Each row is a point on a tangle of strands that fork and nearly touch. The rows are in no order.
Points whose rows are less than 66.3 apart are linked; no others are. Some points are linked to none.
q_851: 13 19 3 23 5 15 -31 10 14 -39 9 -6 -10 2 -36 -45 -6 -28 2 -1 3
q_351: -10 0 1 9 1 11 -15 28 -11 -40 22 17 3 -37 -20 4 -23 -1 -15 8 -5
q_214: -7 0 -43 18 -1 2 -4 -7 -5 -15 -4 -10 1 2 2 4 7 1 -2 -26 -6
q_634: -13 25 -8 1 -9 -8 14 24 -23 -5 14 13 58 -6 6 -46 -37 14 16 6 16
q_424: -36 15 -43 18 18 -16 -10 3 -24 2 -5 -13 24 -1 20 -14 -24 4 20 -8 -1
q_639: -38 14 -31 8 12 -8 -11 1 -30 -18 6 16 35 -22 22 -4 -30 19 13 -3 2
q_983: -26 -18 19 14 -3 26 6 5 -7 21 9 4 -4 -12 16 23 -27 6 -12 13 -8
q_744: -14 -16 -1 -5 -49 30 44 5 -12 23 21 -11 2 5 13 12 1 15 12 -3 -19
q_863: 16 -14 21 -13 1 -11 39 -13 -2 35 -15 -16 13 15 8 0 19 2 -20 -9 12
q_628: -15 20 9 -21 18 -40 -5 31 -5 -28 -5 19 28 -29 -3 28 -26 -1 6 9 -6
q_41: -25 -20 3 -1 -36 35 25 7 -18 24 25 -8 9 -13 9 11 -17 18 -9 11 -21
q_902: 10 23 36 1 17 3 -30 -10 32 6 -12 28 -20 20 3 -12 6 -27 0 3 -7
q_912: 10 -7 -36 -17 0 -13 -17 -29 20 -10 -22 4 -36 19 20 43 28 -5 21 -22 -12
q_255: -9 28 37 -11 20 -22 26 9 7 33 -6 -3 24 -3 3 -27 -5 -5 -12 3 9
q_278: 0 21 12 -5 -17 11 10 26 -4 -35 24 13 24 -17 -30 -44 -21 -4 5 11 10
q_901: 4 -9 -7 31 -1 24 -46 2 8 -44 11 4 -40 -12 -25 24 14 -1 -11 1 -25
q_165: 20 5 18 -17 35 -24 -2 -24 31 60 -26 3 -20 41 21 3 22 -10 -11 -3 16
q_691: 16 -23 -16 -6 -58 31 41 -3 0 0 18 -7 -17 8 9 15 23 17 19 1 -1
q_801: 21 -29 -45 13 -39 19 24 -7 -16 12 -5 -33 10 24 -8 -15 11 19 20 -7 36
q_391: 27 -7 24 10 22 22 -16 -13 1 13 -4 5 2 0 -27 -31 -15 -23 -8 14 28
q_739: 4 -13 -28 -23 -12 5 15 -17 20 -4 -12 10 -35 15 25 30 23 11 19 -3 7
q_521: 0 16 11 -11 38 -44 -30 19 -2 -34 -9 9 13 -36 -19 36 -26 -17 1 9 -11
q_763: 14 -9 17 5 10 9 12 -12 3 -11 -2 7 9 -6 -21 -20 -2 -13 -15 -5 12
q_999: 7 -1 3 16 15 -4 -30 -14 21 29 -29 6 -30 25 7 39 19 -10 -7 4 -22
q_911: -30 13 -6 -34 21 -20 -2 -9 3 -13 1 44 18 -12 30 5 -7 6 6 -6 -8
q_450: 8 42 44 1 13 -17 -29 20 31 6 -14 34 -9 14 -4 -8 -8 -30 -5 21 -12
q_786: 25 23 0 -1 7 12 -24 -6 18 -48 6 16 -10 -4 -25 -39 6 -34 0 -6 7
q_131: 20 -40 -17 9 -37 53 13 -7 -8 1 38 -36 -28 7 -29 -18 7 14 14 11 17
q_937: -12 26 -20 -22 27 -47 7 -13 1 9 -24 -4 20 4 37 -8 9 -10 -8 -20 2
q_253: 24 -19 0 -8 -62 15 41 -2 16 19 -3 -27 -28 17 -2 27 27 4 12 -5 -8
q_530: -22 -21 1 -3 41 -41 -42 -14 -10 -25 -19 -15 -3 -9 -4 48 -12 -3 -1 -14 -20
q_110: -26 -1 -4 27 -22 5 -4 18 -8 -36 24 -6 2 -22 -18 10 -7 1 -14 4 -22
q_115: -10 18 3 0 -6 8 13 26 -16 -12 21 -3 41 -16 -25 -61 -24 5 17 10 23
q_111: 3 -2 29 19 -16 47 -14 16 5 -13 39 -8 -19 -15 -37 -35 -17 -12 -3 14 -4
q_441: 11 -21 11 0 -25 31 19 -1 -6 -23 33 -17 0 -3 -32 -32 22 0 -7 -7 -3
q_880: 5 -7 -50 13 -2 15 -10 -16 -6 -49 15 -6 -4 0 -1 -20 17 -3 -3 -20 2
q_338: 5 -3 -36 17 4 -20 14 -16 -16 5 -14 -15 20 10 16 -2 16 0 -5 -18 2
q_914: -18 14 -22 -18 -1 -10 2 12 -17 -61 26 36 6 -29 11 -12 7 19 4 -8 -13
q_712: -16 44 30 3 28 -21 4 24 10 20 -12 7 8 -13 1 -8 -22 -11 -1 9 6
q_664: 8 -28 -9 9 -53 27 22 7 -13 -14 29 -24 22 -7 -10 -27 4 8 -15 -5 -6
q_510: -10 9 26 -26 40 -17 -4 4 19 44 -11 28 -9 10 41 9 -4 0 -18 4 9
q_401: 32 -12 -2 -26 6 -22 14 -15 31 46 -36 0 -19 32 24 20 33 -5 -4 -5 19
q_361: -8 -40 2 -16 0 -11 3 -14 4 8 -14 -6 -12 -1 8 70 19 18 -14 -3 -19
q_572: 22 -10 -28 7 -15 22 9 0 -7 -39 16 -8 -13 -5 -16 -25 31 2 -5 -13 8
q_488: 15 11 31 28 -4 33 -27 -1 22 -8 13 0 -22 11 -44 -35 4 -17 3 13 -3
q_155: 2 18 23 -4 34 -18 -22 -3 23 68 -24 4 -20 33 31 -6 3 -3 -13 10 8
q_963: 35 -16 0 -37 -22 -16 43 -20 26 44 -33 -5 -19 29 8 15 36 7 18 -2 30
q_560: -4 40 14 19 8 -9 -17 45 22 -9 -1 -13 8 -19 -29 -8 -41 -23 9 18 -5
q_149: -2 -29 20 -39 -38 21 29 2 25 29 5 16 -18 7 21 33 11 15 -6 12 -6
q_292: -23 2 -3 -20 -9 3 16 0 -7 -24 20 36 11 -13 22 -1 -1 15 5 6 -10
q_482: -18 -37 2 -9 18 -19 -33 -14 -1 -11 -22 -7 -8 -5 0 65 12 8 -9 -9 -24
q_707: -15 4 14 -11 -33 -17 23 31 -25 -25 18 8 47 -37 2 1 -33 6 -13 17 -14
q_268: -5 9 -12 0 -4 -4 9 0 -39 29 10 9 55 15 10 -50 -19 28 18 4 22
q_43: 4 -37 -31 24 -42 24 15 5 -23 3 15 -22 14 4 -4 -14 0 22 1 0 10
q_599: 7 -12 -13 23 -13 38 -30 -1 9 -18 11 0 -54 9 -10 28 19 6 3 3 -27
q_527: -24 -17 -15 -15 7 5 -26 2 -12 -62 31 16 -32 -28 7 25 17 28 5 -3 -24
q_414: 37 -19 -8 -30 -6 5 36 -30 3 31 -26 -11 -11 23 -5 -7 32 -2 25 -5 40
q_862: -16 -9 20 5 2 18 -14 -2 4 13 -1 26 -7 -7 9 30 -7 -2 -12 12 -12
q_457: 11 -21 14 -4 -11 -3 13 -3 16 12 -16 -3 -13 8 6 56 23 7 -25 -4 -26
q_384: -3 -3 -24 -8 -1 15 -4 8 -23 -65 33 19 -26 -28 14 -10 25 29 -7 -8 -10
q_9: 16 -4 -8 27 31 -9 -41 -18 1 -7 -15 0 -3 1 -9 4 -10 -28 -19 -2 10
q_221: -20 -1 1 36 -21 11 3 20 -4 -9 9 -24 14 -9 -21 -8 -9 -3 -15 -9 -15
q_492: -16 12 19 -28 40 -32 -2 5 9 13 -20 34 9 -6 36 14 -14 0 -11 3 0
q_475: 11 -17 -16 24 -32 46 -3 -1 10 -11 23 -21 -45 5 -20 3 14 4 2 1 0
q_662: 16 -2 29 17 -11 25 -17 26 1 -37 33 11 -21 -28 -28 -7 -14 -15 -18 20 -9
q_14: -12 -5 20 -15 50 -54 -50 3 -5 -17 -23 2 1 -15 -9 46 -27 -7 -1 8 -23
q_611: 17 -10 -18 24 18 -3 -48 -10 4 -44 -1 6 -22 -9 -24 7 3 -13 -13 -1 -8
q_585: -18 11 -14 12 14 4 -9 9 -10 -22 11 20 17 -25 -6 -5 -35 3 -2 6 7
q_715: 5 0 -2 -7 16 -2 32 -16 -6 74 -15 -30 -15 27 16 -8 8 10 15 -4 31
q_986: -9 8 -23 -1 24 -51 3 -13 -15 0 -22 -18 26 -4 16 6 5 -1 -16 -25 -4
q_245: 0 3 19 1 15 -2 20 -8 -3 18 -9 7 19 0 4 -15 6 -12 -10 -3 21
q_195: 16 -12 12 0 -33 12 25 -6 21 7 -12 -15 -20 14 -3 37 34 -3 -8 -9 -21
q_264: 4 12 3 -6 16 -8 -13 -15 33 -13 -10 25 -18 12 12 -5 18 -22 -2 -11 -11
q_895: -18 0 14 -6 24 -4 -35 -5 5 -17 -3 33 -12 -4 0 36 -10 -2 -3 6 -19
q_799: -8 -2 0 -4 16 8 23 -11 -19 59 -4 -30 8 19 8 -29 4 14 9 3 28
q_615: -24 45 5 11 42 -22 -20 19 -2 12 -13 -8 -1 -9 11 2 -36 -20 7 4 2
q_678: 24 -4 39 2 -4 19 7 -17 19 52 -14 -24 -17 30 -21 -3 20 -13 5 7 -3
q_463: 14 3 -26 -2 -8 -14 39 -8 -14 57 -25 -45 -9 32 20 -3 15 21 31 -5 35
q_395: 24 3 2 20 40 -5 -29 -12 -3 7 -16 8 2 -3 -10 -14 -24 -21 -11 4 35
q_229: 32 -14 -20 -20 -6 13 16 -27 12 -1 -10 13 -18 20 5 9 29 -5 18 -9 23
q_536: -28 24 12 -7 -6 -27 9 34 -18 -23 7 12 37 -40 7 17 -28 9 1 11 -20
q_383: 24 -16 -35 3 -37 4 39 -13 -16 36 -17 -47 -1 27 2 0 9 25 42 -3 38
q_175: 14 20 29 17 6 5 -18 -9 18 30 -14 2 -16 32 -13 -12 10 -23 -2 4 -2
q_565: -3 25 0 -20 19 -23 4 -19 19 2 -25 10 8 14 24 -20 19 -25 6 -30 -4
q_933: -29 -15 6 -10 18 -10 -35 2 -16 -42 14 16 -7 -28 -6 42 -11 20 0 6 -27
q_403: 3 27 -1 25 7 2 -31 27 15 -24 4 -1 -2 -17 -34 -16 -31 -25 9 8 6
q_247: 31 -14 48 -13 -7 2 31 -11 13 53 -7 -26 0 17 -10 -5 16 -7 -14 6 1
q_920: 1 1 -3 0 -53 13 15 8 -36 13 23 -6 63 16 23 -25 -4 42 8 3 -11
q_343: -11 0 4 1 -40 -9 23 16 -24 -17 20 5 48 -18 4 -21 -12 13 -14 4 -19
q_93: -39 27 -21 22 28 -19 -11 16 -5 14 -9 -13 7 -9 15 -6 -39 -3 7 2 -3
q_122: -1 5 -13 -11 12 -5 24 -22 -33 34 1 -11 37 18 9 -50 0 12 16 -7 25

A fork is a point with three links, a tip a point with one. Leave the first point through the second and follow the links. Name the first fork or tip that comes.
q_338, q_214: q_278
q_634, q_268: q_902
q_901, q_611: q_245
q_862, q_895: q_912
q_895, q_862: q_343
q_255, q_712: q_351
